Each row is a point on a landscape with many valleys, with its height.
A ball rolls from a point to whichever of its 3 nearest points has the largest drop for the distance, and stops where none of them is lower. Distance is the straight distance between rows; heights are no part of it.
mufis: 89, 90, 62, 132, 134, 114, 115, 105, 57  h=316
Mik: 180, 111, 95, 77, 87, 90, 76, 89, 120  h=149
Seve: 112, 94, 111, 122, 92, 139, 78, 101, 106  h=873
kuvof: 51, 104, 111, 126, 92, 92, 141, 110, 90  h=673
kire: 65, 103, 114, 117, 96, 86, 139, 113, 82  h=637
mapa: 102, 122, 103, 57, 99, 79, 101, 100, 134  h=371
ludu: 115, 48, 86, 112, 141, 84, 89, 95, 70  h=238
gumo: 91, 124, 102, 129, 134, 121, 92, 89, 136  h=744
nupib: 176, 122, 95, 78, 95, 86, 90, 93, 115  h=212
rulu: 101, 121, 121, 104, 124, 87, 96, 92, 148  h=721
fole: 125, 91, 145, 130, 87, 95, 84, 84, 125  h=277
forit: 119, 137, 95, 50, 100, 93, 109, 107, 123  h=306
zozi: 147, 139, 80, 68, 85, 107, 108, 116, 113  h=295
Debub: 107, 99, 133, 131, 102, 105, 71, 101, 129  h=674
sevaf: 110, 64, 76, 116, 150, 96, 104, 96, 73  h=391
dovur: 49, 57, 81, 71, 133, 103, 81, 104, 71  h=159
Soz: 122, 63, 110, 85, 52, 100, 91, 103, 60  h=812
dok: 124, 118, 102, 43, 85, 86, 78, 108, 122  h=471
rovev: 117, 78, 161, 97, 78, 73, 78, 84, 133  h=216
mep: 125, 78, 105, 126, 67, 120, 85, 104, 98  h=945
tive: 59, 73, 50, 78, 134, 107, 99, 106, 62  h=217
Beman: 139, 108, 105, 50, 87, 87, 70, 101, 123  h=337
Tipe: 60, 123, 91, 99, 83, 142, 84, 109, 108  h=769
lom: 40, 131, 73, 91, 90, 143, 97, 105, 118  h=787
Rava: 25, 135, 109, 117, 96, 122, 126, 99, 101  h=693
vugit: 75, 104, 95, 143, 121, 89, 136, 98, 76  h=526
memup: 144, 174, 114, 125, 79, 108, 128, 113, 135  h=343
kini: 105, 63, 125, 100, 101, 42, 121, 92, 72  h=158
nutan: 98, 85, 113, 85, 70, 76, 117, 110, 69  h=805
volo: 83, 130, 83, 115, 135, 140, 81, 98, 131  h=750
Ledo: 89, 98, 93, 94, 74, 125, 93, 111, 95  h=846
zis: 60, 103, 111, 98, 61, 117, 106, 120, 91  h=733
dubed: 123, 84, 140, 56, 58, 78, 57, 82, 140  h=195
Zisov: 90, 80, 112, 122, 117, 68, 138, 102, 77  h=409
zes: 112, 69, 94, 122, 138, 72, 125, 97, 72  h=521
Vipo: 78, 87, 110, 95, 76, 76, 135, 110, 75  h=761
mem: 52, 136, 75, 166, 116, 131, 132, 86, 67  h=182
fegu: 85, 113, 54, 122, 131, 127, 116, 96, 60  h=307
momed: 66, 106, 53, 128, 119, 124, 123, 100, 59  h=294
nam: 43, 127, 108, 134, 95, 99, 145, 105, 86  h=679
muk: 162, 144, 84, 102, 93, 113, 112, 110, 119  h=300
dep: 124, 74, 159, 113, 71, 61, 71, 82, 129  h=226
vas: 156, 90, 105, 44, 75, 87, 56, 87, 125  h=168
papu: 42, 105, 114, 104, 73, 101, 130, 106, 95  h=688
bafup: 107, 100, 141, 100, 101, 75, 85, 87, 144  h=572
Fedi: 91, 153, 79, 58, 103, 90, 122, 115, 137  h=315
napom: 104, 41, 77, 106, 139, 104, 82, 94, 69  h=100
zodi: 90, 64, 61, 94, 141, 114, 84, 96, 68  h=352
Taf: 50, 51, 85, 80, 124, 104, 77, 102, 71  h=179
Nisi: 98, 80, 94, 130, 130, 83, 119, 99, 70  h=508
bozad: 160, 129, 82, 77, 92, 102, 101, 107, 121  h=280
Zovo: 157, 147, 120, 123, 81, 84, 130, 99, 131  h=318
Mef: 76, 49, 77, 91, 128, 111, 69, 93, 74  h=430
vif: 152, 88, 119, 59, 71, 87, 52, 83, 129  h=185
tika: 86, 109, 93, 109, 104, 148, 84, 104, 126  h=759
mafan: 89, 84, 113, 97, 58, 110, 96, 104, 72  h=832

Call two points neighbours if one is among the 3 nearest of the other. Go from one point of each pair to the other, from neighbour to neighbour, staying as low as possible. Name the highest point that can't be avoided.
Zisov and Mik -> lom
mem and kini -> Nisi
napom and dovur -> zodi

Where does a ball stop that starts at each point below?
mufis -> mem
zes -> napom
Tipe -> rovev
rulu -> rovev
fegu -> mem
bozad -> Mik
Ledo -> kire
